Each row is a point on a tangle of strands that fork, close into loops and nearly touch. The rows are in no order.
Points whose rows are less than 79.7 apart are linked; no others are. Some points are linked to none.
K_214: [  9 -10   9  12 -18  -5  16  -2   2   5 -15  18   9 -29 -10 -26   8   0
  -9  -7  14   3 -10   4  -3   3 -12  -5  16   3 -10   4  22 -13  -9  -1
  23 -12  12 -15  11   5  13  -9   3  15  -5   1 -14 -28  -6  -8   0  18
  -7  18  -2  -3  22   0  -5  -5  -8]
K_553: [ -1   2  -2  -2  -8  -5  11 -14   6  -4 -11  14 -14   6  -2   2 -22   5
 -15   4  -7 -24 -10   5 -12   0 -13  24  -9  14   0   9  -4   0  -4 -27
  -5   9  -1  11  -3  -3 -14  13  12  -2  -9   7 -16   2  -4   8  -1   9
  -8  -3  10  18   0 -11   7  -6  19]
K_719: [  4 -18  17   0  -3  11   4  22  -7   6  13  13 -18 -12  -1  -1  -5   3
  10 -12   8  13  -6 -20  11   4  27   4  -9  -5 -15   8 -23  -2  -1 -12
 -18   9  11  15  37 -21   4  -5 -21  -2  17  -1  11   7   3  10 -18  11
  17  -2 -16   2  12  11  16   3   9]
K_487: [ -5 -18  -2   7  -8   6  18   8  -4  -1  -6   8   7 -24 -12 -15   3   8
  13  -5  15   4 -21  15  -9  16  -8  -3  -1 -12  -1   0  21 -15  -7  12
  15 -12  12 -12   9   1   2  -9  12   1 -21   9  -3 -29   5  -1   4   5
  -3   7  -8   2  -2   6  -8  -8   7]
K_842: [ -2 -21   0  -9 -12   6   6  12 -12  -8  -3  17  -5 -25   0  23  -3  -6
  -7   1  10  11  -3   5   6  10  11   4  -3   6  -1   2   5 -10   3   9
  15  -1  -7   8   4 -11  13  -2  -3   6   6  -1  17  -2   8   8   5   7
  10   7  -7   7  -2  10  -1  -8   4]
K_472: [ -7   6 -19   0   4   5  10  -9   3  -7  -9  -7  -5  -1  -5  -1  15   4
  30   2  11  -3  -5  23  -8   1  -4 -12 -10 -19  -6   2  24 -10   5  23
   0 -16  -6 -18  -2  16  -3 -10  -9   0 -17 -12  12  -6  -9  -3  16 -15
   3  -5  -3 -16  -4  -6 -10  -1 -10]
K_534: [ 23   3   6   9 -15  -1   7  -4   5  12 -10  11   9  -9 -19 -31  -1   9
 -10  -7   0   1  -7 -16 -11   0   7   0  14  -5 -12   6  -7   0  -7 -16
   7  -7  17   0  31  -2   1  -1  -8  18   9 -10 -27 -22   4   3 -13  16
 -17  10  -5 -14  13   6  11  26  -9]
K_413: [-12 -10  -3  -3   7   5   6   1 -10  -9   0   9  13  -1   0  27   4   6
 -10  16  -9   1   6  20   1  14  -4   0  12 -22   3   8  -6   4   0   9
  -5 -11  -2 -19  -3  -3   2  -8  21  12  -9  12   3   3   5 -14  10  -7
   0 -19   9   5 -31  15  -4  -8  11]
K_862: [-15  -2   6  -2  15  19   4   8   1  15  20 -23   2  19   2  -1   9 -14
  10   8 -17  18   0  -1  -2  -5  17 -15  -2 -17   7   0  -6   5  -4  12
 -18  -7   4  11 -14 -12   4  -4  15 -18 -14   7   2 -10   5  -4  10  -7
   0  -1   1 -17 -13  16   2 -16  34]
K_164: [ -5  14   7   7   8  -9   6   3   4   2   5   6  11   0   5 -23   0  19
  -6 -12  -2   3  -3  -5  -6 -12 -12   7  20  12 -12  -4 -21   2   4  -7
  13   1   4  14  15   5  -2  12   9  -4  14   3   0   7  -4  -2 -12  14
 -31  12  -7  21  -2  -8   0  13   6]
K_976: [  8 -11   9  -3  11   8  -6  12  -6  15   7  -9  -3   7  13  -6  -4  -7
  10 -13  -8  16   9 -22  18   7  36   1   5 -16  -3  -1 -16  10  -5 -12
 -26   9   1   4  25  -6  16   4 -29  -2  14  -2   1   3   4  -1 -11   1
  20  -6 -15  -8   0  10  10  10  11]
K_276: [  1   3   0  -9  13  -5 -29 -17  -6   0  -6  -9  15  10   7  29   5  -9
  -8   5 -22  -8  19  19  12  -8  -1   3  10  -6  18 -12  -6  12  10  -1
 -18  -4  -2 -35 -12  19   2   5   2   3  12   5   9  22  -6  -4   3 -18
  12 -27   1   3 -14  -2 -12  -8 -21]
K_640: [  3   3  17 -12  16  15 -10   7  -1  -1  24  -2  -3  21  -5  11   9   8
  13   6  -2  12   8   7   3  -4   9  -5  -9 -25   0   1 -24  28  -2  -7
 -31 -11   9  -1   5  -7  -2   4   2 -12  -2   9  14   6   3  -2  -4 -16
 -11 -27   5 -11  -2   9  18  17   2]
K_662: [  0   9  11  -6  -2  -4  15  -9   9  -4  -2   1 -14 -13   7 -18   4   0
   7   1  16 -11  -3   3   2  -7  -7   4 -10  15  -6  -3  -4  -1  -1 -16
   2  14 -10  14  -7   8   2  12 -19  -1  -1   0  12   0 -19   7   1   1
  -7  11   5   4  31 -12  -6  -6  -7]
K_761: [ -3  14 -14   9   2 -11  -7   0  10  14  -3   7  18   0   3  11 -16   3
 -21  14   3  -2  12   1   1  20 -23   6   1  35  -7   3 -19  10   5   9
   6  11  -6   5 -14  -9  -3  15  14  15   9   0  -4  27  -6  12  -2  16
  -9   1   4  28  -7 -12  -7   4  -7]
K_828: [  8  -8  18 -16  17  10 -16   3   8  15   4 -10  -3  14   8  -1  -4 -27
   5  -9 -25  -1   8   5  18  -5  30   0  -8 -18  23 -15  12  26   0  -8
 -26  20  -1  -4  -2  -5   0  10 -30 -23  -1  -4   6   0 -14   4   0   6
  10 -37  -8  -1   6   1  -8   0  -2]
K_805: [ -1   0   0  14   3   1  -3  13  -5 -13   0  26  13 -11 -15  13   3 -13
 -26   9   7  20   3 -26   0   3 -20   1   9   7  -2  17 -20  -7   6  11
  10  -4   4  14   8 -25   5   7  -1  19  24   3   0  19  -6  -3   5  13
   1  14   3  10  12   7  12 -17 -16]
K_900: [ -4 -15   4 -11 -14  -8  11   8  -9  -4  -6   6   5 -10   1   2  -5   1
   6  -1  -1 -22  -2  20   4  11  15   3  -7  -9   8 -14  26   5   5  -1
  -6  11   5 -11   4 -11  -1 -14  10  -8 -26   9  12 -18  17  -2   3  -9
   6 -25   7   5  -6  -3  -6  11   3]
K_477: [  6 -13  -7  -5 -25  -5  -2   5  -4  12 -14   7 -16  -8  -1   1 -21   1
 -13 -18   6   3 -11   5  -5 -20  10  14   9  19 -11  -1  17 -11   3  10
  23  -8   4  20   0   1   5   3  13   0  17 -18 -11   5   9  24  -9  12
   7  18 -23   8 -19 -13  -2   6  22]
K_800: [  2   0  11  -3  -4 -11   4 -10 -14   6  -5  -7  20  13   2 -31   7  16
  11   1   2 -15  -6  17  -4  -4 -17   0  21  -6   5 -17  19   4  -9  -1
  -6 -16  20  -8  -7  27   2  -2   6   0  -9   9 -13 -23  -5 -13 -12 -11
  -5   3  20   7   1  -3  -1   9   3]
K_502: [ -8 -13   0  -4  -7 -16  10   1  -6   8 -13  -8   2   9   6 -19  -8   1
  11  -5   2 -21  -3  26  -5  -2  11   3   0  -6  -1 -14  42  -5   4   8
   0   2   7  -1 -13   8   0 -12  18 -15 -22  -5  -4 -22  13   4  -5  -3
   2 -14  -1   9 -14  -4  -9  11  18]
K_685: [ -9 -16 -10   7   6  17  16  11   0  -6   6   7   4 -10 -17  -6   4   5
  17   5   6  13 -24  11 -21  20  -8  -5  -8 -20   0   6  -1 -13  -7  11
  18 -19  15  -7  13  -8  -3  -8  19  -6 -19  10  -4 -14   7  -4   8   6
 -18   5  -7  -4 -16  14  -4  -9  20]
K_851: [ -6   4  -7  -8   3   7   3   1   9  10  16 -37 -17  13  11  -8  -1 -12
  13 -13 -10   5  10 -11   2  -4  29 -15  -7 -10  -2  -2  15  11   0  15
  -5   5   4   3 -13   4  -9 -17 -16 -20 -12 -15   5  -3  12   0  -1 -12
   7  -6  -9 -28 -10   0 -10   6  12]
K_386: [ -3  13 -12  -5  -6 -13  -5 -15  -1 -17 -12  26  13   2 -10  14  -7   4
 -13   8   2 -19   0   5   3   3 -20   6   3  11   9   0  11   9   0  -7
   3  -2  -9 -24  -4  11  -4  -3   7  15 -12   0  -3   2  -3  -9  -3  -4
   1 -16  22  10   6 -12   7  10 -18]
K_998: [  3   7 -31  15   9   4  -6  -3   3  -8  -3 -18  12   1   4   4  12   2
  11   4   9  13  -2 -10   2   4 -15  -8  11  -6  -8   9  17 -24  -6  22
  20 -12 -12 -19  -7  15   2 -14  -4  14   6  -8 -11   7   2  -9  13  -9
  12  21 -20 -16  -8   5   0 -12  -9]
K_927: [  3  -1   0  16 -13 -14   1  13   3  10 -16  24  29 -11  -4 -18   3   0
 -24   3  19  -6   7 -11   7  13 -16   2   9  17  -8   3  16   0  15  12
  20   9   7 -10  -5 -12   3   3   9  25   7   6  -7  -6   2   8   2  11
 -17   6  -2  10  11 -11  -3   2 -25]
K_659: [ -9   1  11  -5  20   8   1  -2   1  -5   4  -6   8   8  13  21  14 -14
   7   1 -12  14  15  14   4  -6   2  -5   6 -21  -2  -3 -11   7   8   3
 -14  -6 -10   3  -4  14  19  20 -11  -9  16   2   9  13 -15  -7  14 -14
  -2  -7  -3  -1  -2  18   0 -15   5]
K_854: [ -1  -7 -11   1  -8   1  14  -8   4   5  -1 -10 -23   7  -3  -3 -25 -16
   3  -9  -7  -4 -11  -6   6  -8  10  18  -9   3   1   5   7 -13   5 -12
 -13  -3  11  16   7  -4  -6   0  -6 -10 -11 -12 -15 -10   6  14  14   6
  13   3   6  -9   1  -5  -1  -3  23]
K_568: [-10   7  22 -13   8  -7 -13 -16  -3  -3   5  10  -2   3   5  10   6   1
   6  18   5 -13  -1  20  -6  -2  -9   3 -29   9   9  -5 -17  16  -1  -9
 -10   5 -12  -8 -13   1   0   8  12 -20 -13  14  21  10 -10  -1   2 -12
 -13 -18  14  12  12  -3   0 -11  -3]
K_538: [ -5  10  -6  -8  -1  -4 -16 -15 -12 -12 -13   9   7   9  -1  28   9  -5
   3   8  -1 -15   8  21   5   1  -3   1  -5  -4  13  -3   7   1   6  -1
 -14  -4 -10 -28  -6  17   1   3   3   8  -7   0  12   2  -7 -15   9 -19
  12 -14  17   0   1  -7   2  -5 -19]
K_597: [  2   8 -12  12  -4  -6 -12  -6  12  21  -9  10   8  -5   0  -1 -20   1
 -32  -4   3  -2   2  -9 -11   7 -22  15   6  27  -7  18 -14  -3 -11   4
  11  -3   0  10 -12  -6  -9  12  25  13  13  -2 -21  15  -6   1   1  21
  -7  19   8  14 -14 -17   0 -11  14]
K_361: [ -7  -4  26  -3  16  -1   0   9  -3  -8  17   4  13  -8  15  12  23   6
   0   0  -2   7  13  13  14   2  -9 -10   1  -4   5  -8 -22   4   3  -6
  -6   1  -7   0  -1  -1  12  -4 -10 -12  13  15  22  14  -5  -7  -1 -13
  -9  -7   1  11   2  10  -1 -13 -12]
K_338: [ -9  -9  14  -5  -2 -15   2  -6 -10   9 -10  -5  15  24  11 -17 -12   4
   3  -7  -6 -16   4  15   0 -10   1  10  13   2   4 -13  27  -1  -1  -5
  -9   0   8   6 -12  20   6  -4  14 -15 -10  -2 -13 -16   4  -2 -13  -1
  -7 -10  15  15 -13   5   2   5  22]
K_329: [ -3  -4  -3   8   2   2  14  19  -7 -26  -5  21   8 -15  -9  26  25  17
  -4  14  10  -1  -4  16   1   5 -13 -11  -9  -4  -2   9  -3  -7   8  15
  23  -1 -12 -14  -2  -1   3 -29  -4   1   6  -8  16   6   3  -1  -6  -4
 -15  -4   4   9   4  14 -16  -4 -21]
K_550: [ -7   9  15  -1  11   0  18  -4   1   3  15  -4  -2  -6  13 -18   1   7
  10 -10   5   5  -9   6  -5  -6  -7   4   3   6 -10 -12 -23  10   1  -4
  12   4   3  12   4  14   6  18  -8 -15   4   8   7   1  -7  -1  -4   5
 -22  10 -13  13   8  -2  -3   1  11]
K_869: [ -7  12  -6   6   6  10   3  -5  10 -11  -5  -5 -22  -1  -1  -6  19  -6
  31  13   9   6   5   1 -12  -1  -3 -20 -18 -10  -8  13   9  -7   1   6
   0  -8 -17  20  -3  -5  -6   8 -11   6   5  -7   6  -5 -21  -4  12 -13
   6  19   5 -17  31   3   9   6 -13]
K_602: [  3   3   3   9   2  16   9   7   6 -16   6  17  -1  -7 -13  -2  10   7
   9   5   8   8  -9  -5 -13  11  10  -4 -10 -20 -12  10 -26  -1  -2 -10
  -2  -4  11  11  30  -8   2 -12 -23   0   8 -13   3 -10  -6   2  -9   2
 -10   1   0 -10  13  22  12  19  -6]
K_953: [ -2  -4  11  -2  15   1  -9  13  -1  -7  12   5   2  -1   4  18  -3  -1
  -7  -3  -9  15  11  -9  19   0  -4  -6   7   5  12  -9 -22   2   7 -15
  -8   5 -12   5  13 -11   6   1  -9  -4  14  14   7  17   1   9  -5  10
  12 -15  -1  15 -11   3   3  -3 -16]
K_632: [  5  10  -1  -1  -7  -5  14  -5  17  -6 -14  17 -15 -12 -12  -5  -5   8
   0   7  15 -17 -12  10 -20  -7 -14   9 -16  15  -9   1  -3  -3  -1 -16
  14  14  -7  12  -7   3 -19  10   4   3  -9   6  -4   1  -6  12   1   4
  -9   7   2   8  14 -13  -1   1   0]
K_297: [  0   3  10  -7  16  -6 -22  -3   3  -7   2  -1   7   4   7  26   0 -12
  -6  -2 -13   2  20   8  18 -13  -9  -4   5   1  22 -16  -7  12   9 -16
 -18  -2  -8 -21  -3  10   9   2 -12  -9  14   8  11  21 -11   9  -6  -5
  17 -33   5  10 -11  -6  -5   1 -29]
K_372: [ -4   4   0   7  -3  -4   4 -19   0  11  -4 -14   8   4  -1 -29  14   5
  28   1  10  -7 -19  16  -5   3 -18 -12  10  -6   2  -9  21   5 -12   4
  -3 -19  20 -12  -7  21   2  -7  -6   0 -19   8 -10 -26 -15 -10   1 -13
  -3  10  13  -1  12 -11  -5  -4  -7]
K_88: [  1  -2 -18  -7  -8   3  -4  -7  -2  -4 -13 -22 -32  -2   6   0  -6 -17
  20   3  -5  11  11 -13   5   1  19  -3  -4   0   7   1  12 -16   7   0
   1  11 -22  13  -3   0   6  11 -20  10   9 -12  -2   6 -12   5  11   3
  25  15 -14 -12  12   0  -5   6  -7]
K_13: [  4   3  12  -9   6  -4  -5  -2   2  13   8 -21  -3  18  13   5 -21 -13
 -10 -22 -21  -6  10   1  16 -16  24   8  10 -13  12 -16  11  22   7 -13
 -12  14  10   2  -2  15   7   1 -15 -25   0 -13  -6  -2  -2  -5  -6   4
   1 -32  -5   3 -11   3  -4   4  11]
K_668: [ 13  12  -3  13   0  -3  -5  12   6  -5  -6  17   1  -2 -21  -2  -1  -6
 -28  11   3  10  -3 -26 -14  -2 -22  -1   6  12   2   8 -29   6   3   1
   4  16  -4  11  -7 -23 -23  15   6  28   3  12 -12  20   1   3   4  10
  -5   6  -1   4   8  -4   9  -5 -20]
K_345: [ -3   6   5   8   8   5   0  -3  -2 -13  12   4   9 -12   0 -13  18 -10
   5   4   3  18  -9  -6 -14  10 -15   3  16  -1   1   8 -22  -7 -14  -2
  20  -9  11   6  10  -8   6   4  -4   9  11  20  -8  -6  -3 -15  10   4
  -2  33 -10  -2  16   3   8  -7   8]
K_746: [  9   8   0   2 -14  -6   5  -6  -5  -6   7  -3 -26  19  -3   9 -27  10
 -23  -4 -21 -21  -8 -15  -8  -8  -9  25  -1   7   4  13 -15   3  -4 -31
 -14  15   2  12   3 -10 -21   7  13  -2   3   5 -20  18   2   8 -10  17
  -1  -6   4  15  -8 -11   5  -7  10]
K_645: [-11   5 -16  13  10   6  -6 -16   7  10   7 -16   2   5 -10 -15  17  -3
  35   4   2   8 -18  18  -1 -13 -13 -23  -4 -12   0  -1  10  -1  -8  19
 -15 -31   8 -13 -11   7  -9  -9  -8 -12 -26  -8   6 -11 -12  -2   9 -23
  -7   7  13 -12  11  -8  -6  -3  -1]
K_709: [ 10  -3   6  11 -15 -19  -2   7   7   2 -13  21  15 -19  -5  -3   7   0
 -24   5  14 -12   2 -11  16   5 -14  -1  -4  27  10   2   7  -5   4  -7
   9  22  -8  -5 -11 -15   1  -5   4  18   1   6  -3  -3   3   4  -1   6
  -2   3   9   4  23  -8  -4  -4 -27]
K_912: [ 10  11 -25   3  -7 -17 -17  -5   5   2 -11 -21   2  10  11  -3  -7  -4
 -11  -1  -2 -14  10  -8  13   0   5   3   3  23   1  -9  14  -8   9   2
  11  18 -10  -4 -14   9  -2   5   9   7   7  -4  -9   1   5   3  -1   3
   8  15  -6   4  -4 -16  -4   6 -17]
K_875: [ 21  11 -11  -4  -1   6  -5  -6  -2 -18  14  -3   5  12 -24  -3 -10   9
  -7  -6  -6   1  -1 -27  -4   9 -10  -3   9  -9  10  15 -14   2 -14   1
   6 -15   5  -4   1   3 -12  -9   5  14   2  -6 -20  -3  16 -13   4  -4
 -12  -2  13 -26 -10  14  12  16  -4]
K_883: [  2   6   9 -10   3  11 -10  -9   7  15  14 -40   1  20  14  -9   3  -4
   6 -12  -6   1  17 -13   3 -12  18  -5  -4 -14   0 -11   9  13  -5  14
 -25  -4  16 -11 -16  24  -7  -8 -15 -19  -9 -11   4  -6   4  -8  -7 -21
   0 -11   5 -29  -3   1  -2   5   0]
K_495: [-12  -7  -7  -7   0   0   1   3 -10   1   5   8   1 -10   5  24 -16  -3
 -15  -6  -9  10   0  -2  12  -3   7  13  14   6   0  -4 -12   4   8   3
   7  -1  -3   5  16  -3  12   3   0   0   8   2   6  14   5   3   3  15
   3  -8  -5  19 -25   6  -2  -5  10]
K_735: [ -7  -8   1  -2  -4 -13  -3  14  -7   8  -8   7  13  -1   7  -9  -6  22
  -5   7  -1 -25   5  19  -9  14   0  -1  -2  15  -6  -9  10   6  -5  10
  17  12 -12 -13  -8 -10  -8   1  32   1  -5  12   7  -2  21   0 -11   4
  -8  -5 -11  25 -18  -8  -6  11   7]
K_944: [ -1  20  -2  12   4  -4   0  -5   9  11   3   1   8  -8  -2 -12  -5   9
 -17 -11   2   9 -12 -24 -13 -12 -27  15  20  14 -14  15 -24  -6  -6   2
  22 -11   8  17  14   1  -7   9  11   5  21  -2 -15  17  -6  -3  -6  16
 -17  28  -5  11 -10 -12  -1 -12  17]
K_185: [  2  -4  10  -4   7  10   4   7  -2 -13  13  15   2   0  -9   4  12  16
  10   3   4   3   0   1  -2   8   5  -4  -5 -19  -1  -1 -24  13  -2 -11
 -11  -6  12   2  22  -6  -2 -10 -10  -4  -5   1  10  -7   5  -3  -4  -7
 -12 -14   9  -6   3  13  10  22  -8]
K_789: [ -8 -14   6  -3 -10   5   1  10  -1  13  13 -10  -6   0   4  -4 -14   5
   0 -23  -4   8  -5 -17  -9   5  13  -7   7   3  -9  -3  16 -11  -3   6
  17  -7  23  15   8   3  -4 -15  23 -15  -1   3  -4  -1  25  -3 -14   9
   1  13  -6 -10 -30   2  -3 -14  36]
K_757: [-12 -14   6   4   3  10  19  16  -9 -21   1  23  14 -16  -5  19  16  16
  -4  15   5   0   0  22  -3   9  -9  -5   0 -17  -5   5  -6  -5   2  11
  11  -6   2 -22   5  -3   1 -21   7   1  -4   7  15   1   3 -15   2  -9
 -14 -12   7   9 -13  17 -10 -10   0]
K_430: [ 12  17  -4   8  -6 -12  -6  10   2   0   8   1  -4  13 -11  -4 -11  13
 -30  -1 -10   3  -6 -32  -4  -1 -20   9   6  14   1   7 -27  13  -1 -11
  -9  15  -1   9   0 -18 -28  15  13  17   5  13 -17  28   3   3 -10  17
 -10   0   1   6  -5 -15   7   3  -7]
K_407: [ 14  -8 -12   4 -24   6   4   3   4  11 -18  23  -4 -25  -5   1  -6  -1
 -20  -2  20   8 -10  -4  -9 -13  -8  12   3  24 -12   4  11  -8   2  15
  24  -3   0  13  -1  -7  10  18   2  18  18  -9  -8   7  -4  22  -1  14
   9  24 -17   6  -3 -20   0  -5   3]
K_814: [ -5  -1  11  -7   4  -8  -5  -7  -6   4  -3   7  13 -13  10   7   5  13
   2  11   7 -24   2  24  -6  15  -8  -3 -19  20   4  -8  -6   8  -8   3
   6  16 -16 -13 -15  -1   6   3  13  -7  -8  14  19  -1   7  -7  -2  -6
  -8  -9   5  18  -1  -4 -11  -9  -1]
K_257: [ -4   0  15 -16  12  11  -6   7  -2   7  16 -17   3  21  -3   7  22   0
  10  10 -16   6  10  13  -2  -5  18 -11 -10 -28   3  -1 -13  22  -1  11
 -27  -5   4  -3  -9  -8  -4   1  18 -12 -13  14  15   1   7  -7   5 -21
  -6 -18  -1 -19  -6  11   9   2   8]
K_245: [ -7   0 -13  -1   3   3   7 -16   3   2   5 -11  -9  20   1  -4 -16 -19
   0  -4 -12  -7  -6  11   9 -12   8   8 -11  -1  10  -6  11   1   3  -7
 -25  -5   9   4 -10   3  -3   1  -2 -23 -25 -13  -3 -15   4   7   9  -1
   6 -17  19  -8   0  -7  -2   4  19]
K_663: [ 12  -1 -20  -7  -8  -6 -11 -13   2   4 -18 -25 -21   1  12  -3 -14 -16
   1  -5 -12  -6   5 -10  11   1  18   7  -5  17   7  -7  11 -18   5  -6
   5  21 -16   9 -10  11   1  11  -9   4   8  -8 -12   3  -5   8   2   8
  17  21 -13  -8   3 -13 -11  -5  -1]
K_131: [ -7  -5 -18  12  11  10   0  -1  -3  -6  -7 -23  15   2  15  12  15  -3
  17   4  -4  14   9   2   2  -3  -3  -5  14 -22  -5   2  19 -17  -3  19
   0 -19  -3 -19  -2  20  13 -13 -14   9   8  -3  -6   5  -4 -13  13 -19
  19  12 -11 -18 -11  16  -5 -17  10]
K_982: [-16  -7   9  -2   6  17  10   8   0  22  25 -17  -6  11  -1  -7  -7 -11
   6  -8  -8  16 -12 -15   0  -3  16 -10  -4   2   3  -5  -7   1  -5   7
  -7  -2  18  13  -3  -8   2  -8  15 -24 -16   6  -1  -6  12  -3  -4   8
  -4   1   2 -12 -18  10  -2 -23  47]
K_992: [ 13 -15   0  -3 -18  11   4  10  -6  -1  -4  18  -6 -26   0  12   8  -2
 -18   7  18  18  -5  -8  -4   2  -2   4  -9  22   0   3  -6 -13   0  10
  19   8 -14  20  -8 -15  12  10  -6  15  20  -3  13  12   3  20  -7   7
  12  28 -17   3  11  -5  -4 -14  -2]
K_346: [ -5  13 -17  -3  -8  -2 -10 -24 -13   3 -14 -10  -3  14   7   7   6  -4
  17  -6   6 -16   0  23  -3 -10   2   6 -14 -10   5  -4  30  -6   9  15
 -13 -15   3 -36  -6  25  -9 -10   0   2 -20  -6   9  -4 -10 -15   8 -20
   9 -14  10 -12   0 -19  -4  -1 -10]
K_353: [  6  -9  20   6   3   6   0  18  -2  -3   9   3 -29   5  -5   7  -6   0
  10   3  -2   4   4 -13   4   6  17  -2 -13 -12  -7  12 -13  -4   2 -22
 -25  11  -2  27  13 -22  -3   7 -19   6  12  -4   4  -1  -1  17  -4   2
  26  -2   1   4  26  13  14   3  -9]
K_812: [ 28  10  -8   1  -7  -3  -6  -3   0  -6   1   3  13   5 -21 -17  -3  11
 -13  -6  -2  -5   1 -26   6   2  -3   0  13  -3   1   4 -10   9 -11  -4
   4  -4   6  -8  12   2  -5   2 -10  21   5  -4 -20  -6  10  -3  -6   5
 -12   0   8 -18   7   6  19  29 -21]
K_4: [ -4  15   1  -8  -1 -12   4 -11  12 -15 -12  24   6  -6 -12   7  -4  16
  -4  11   8 -15  -8   8 -19  -5 -17   3  -4   6  -4  -1  -1   8   4  -9
  17  -1  -6 -10   2  16 -10  -1   8   1 -14  -3   8   4  -6   2  -8  -3
 -19 -12  15  16   8  -7  -1  17 -12]
K_106: [-13   6   3 -10   7   3   7 -13   3   1   6   1  -6  10   4  -2  -2  -8
   7   7   4  -9  -9  18  -3 -14   1   4 -20   0   4  -9  -1  16   0   2
 -13  -1  -5  -4 -11   6  -5  11   1 -25 -24   1  14  -8  -7   6   8  -5
 -11 -15  12   4   9  -3   1   0  10]
K_922: [  8  16 -25  10   6  -4 -17 -10  11  -1  -5 -28   7   3  11  -1   3   4
   5  -1  12  -6   3 -15  12   5  -6  -8   5  12  -2   1  17 -23  -3  15
  15   1  -8 -17 -16  20  -5  -6   5  12   5  -7 -13   2   3 -15   7  -9
   9  18 -10 -16  -9 -14   0  -9 -22]
K_616: [  0 -12   7 -10 -10 -14   1  11  -4  -4  -4   7   4 -14   4   8   0   6
  -2  -2  -4 -13   9   5  18   3  11  -4   4   0   4 -17  19   9   4 -13
  -5   8  -1 -17  14  -9   4 -22  -8   0  -9   6   8  -6  14   7  -4  -4
  14 -23   6   0   0   1  -1  19 -23]
K_466: [  0 -15  12  -8 -20  -5  -3  13  -5  15   2  -3 -18   4   4  -9 -18   2
 -10 -28  -3   7  -1  -7  -7 -15  23   0   8  19  -9  -2  18 -13   2   7
  22  -5  11  23   0   3  -3  -3  14 -15  17 -11  -5   9  19  10 -19   9
   5  19 -23  -1 -25 -12  -2  -6  34]
K_593: [ 13   1  -5  -5   0  -6 -12   5  -3   3   2 -25 -14   7   7   6 -18  -9
  -2 -13 -22   8  12 -19  24  -3  32   4  10  -5   5 -10  -6  14   5 -19
 -13  16   4  -2  13   0   8  -7 -23  -9  12 -10  -4   4   9   5 -10   3
  25 -11 -11  -1  -7   2   0  13 -11]
K_455: [-14  -3  -5  16   4  17  13   3   9  -8   7   6 -10  -7   0 -16  17  -9
  27  13   7  14   2   2 -12   3   3 -14 -15 -17 -15  12   1  -6  -3   6
  -3 -21   3  14  11 -12   6  -7 -28  -4   1 -17   8 -14 -18   7   2  -4
   0  17  -1 -17  25  18  -1  15   5]
K_393: [  1   3 -13  -3   1   3  -5  -8  -8 -13  10  -2   2   9  -7  18  -9   3
 -14   3  -8   3   3 -10   3  15 -10   2  16  -9  11  14  -7  -4  -5   2
   3 -14  -2  -8  -5   0  -4 -11  21  10  -4  -3 -14  -1  10 -19  12  -4
   0  -5  14 -11 -27  12   3  -1   9]
K_343: [  4   2  14  -2   8   6   7   5   3  -2  10  -8 -24  10   5 -11  -3  -1
  12   8   1  -1  -1  -9   0  -2   8   2 -19  -4  -5   6 -19   3  -2 -20
 -24  15  -5  16  -2 -10  -8  22 -20  -3   4   1  13  -4 -11  10   2   3
   9   4   2   2  31  -2  10   1  -6]
K_635: [ 11  -7  11  12 -19 -13   6  11   4   9 -14  21  20 -15  -5 -36  11   8
 -17   0   7   0   2   1  -5  -6  -4  -4  20   9 -12  -2  14  -8   2  -5
  21  -1  12  -7   9  -8   2   0  11  16   9   1 -12 -21  -2   2  -5  18
 -23  17  -8   2  17  -5   0  17 -17]
K_807: [  9   4   2   3   0 -11 -18   2   0 -12 -12  12   3  -6  -7  15  14  -2
  -8  11  11 -14   3   0   3  10  -9  -9 -15  20  15   5  -4 -10   0  -6
   3  25 -23   3 -14 -18  -6   1   9  16   2   6   8   4   0  -6   3  -1
   8   4   9   6  18  -5   3 -10 -34]
K_569: [ -5  -9 -15  -2   0   8   1  -1   6  11   2 -27 -20   1  13 -13  -3 -14
  25  -7  -3  15   7 -21   1   2  23  -2  -2  -7  -3   6  20  -9  -4  11
  -5  -4  -2   5   4  -5   9 -10 -26  -3  -5 -16  -6  -1   3   9   4  -5
  17  15 -13 -27   1  10  -3   9  15]
K_516: [  2  14   2   3   4   0  -9  -2  -3 -15  -9   3 -14  -1  -4  16  21   0
   9  12  14  -6   6   9  -9  12  -4 -19 -19   0   1   8   5 -11   4   5
   7   9 -30  17 -12  -8  -1  10  14   8   7   2  11  -3 -10 -13  14 -13
   8  11   5  -2  22   3   6  -9 -21]
K_931: [-11   0   0  -6  15   9   3  -7  -5   3   6 -10  -1   5   9  19  -9 -12
   1  -4  -9  16   1  -1   5  -8   8  13   7  -5   0   0 -14  -1   5   5
   3  -2 -10  11   2  12  21  11  -7  -9   9  -6   0  11  -6   0  12   6
   3  -3  -9   6 -18  13  -7 -18  24]

A fork is a point with three links, a tip a point with one. Leave the first point through the second and follow the links. Name the first fork or tip that comes.
K_757; K_413 => K_635
K_883; K_851 => K_131
K_828; K_13 => K_662
K_927; K_709 => K_495
K_346; K_472 => K_616
K_338; K_800 => K_538
K_131; K_998 => K_883
K_343; K_353 => K_828

A piece is two or more points that can be reached from each other along the links. Count, over all rows, the pieces, the separate loops (a circle has one, a figure eight two, a Y none), the forks (points with three links) and the tips (points with one).
pieces => 3
loops => 1
forks => 6
tips => 10
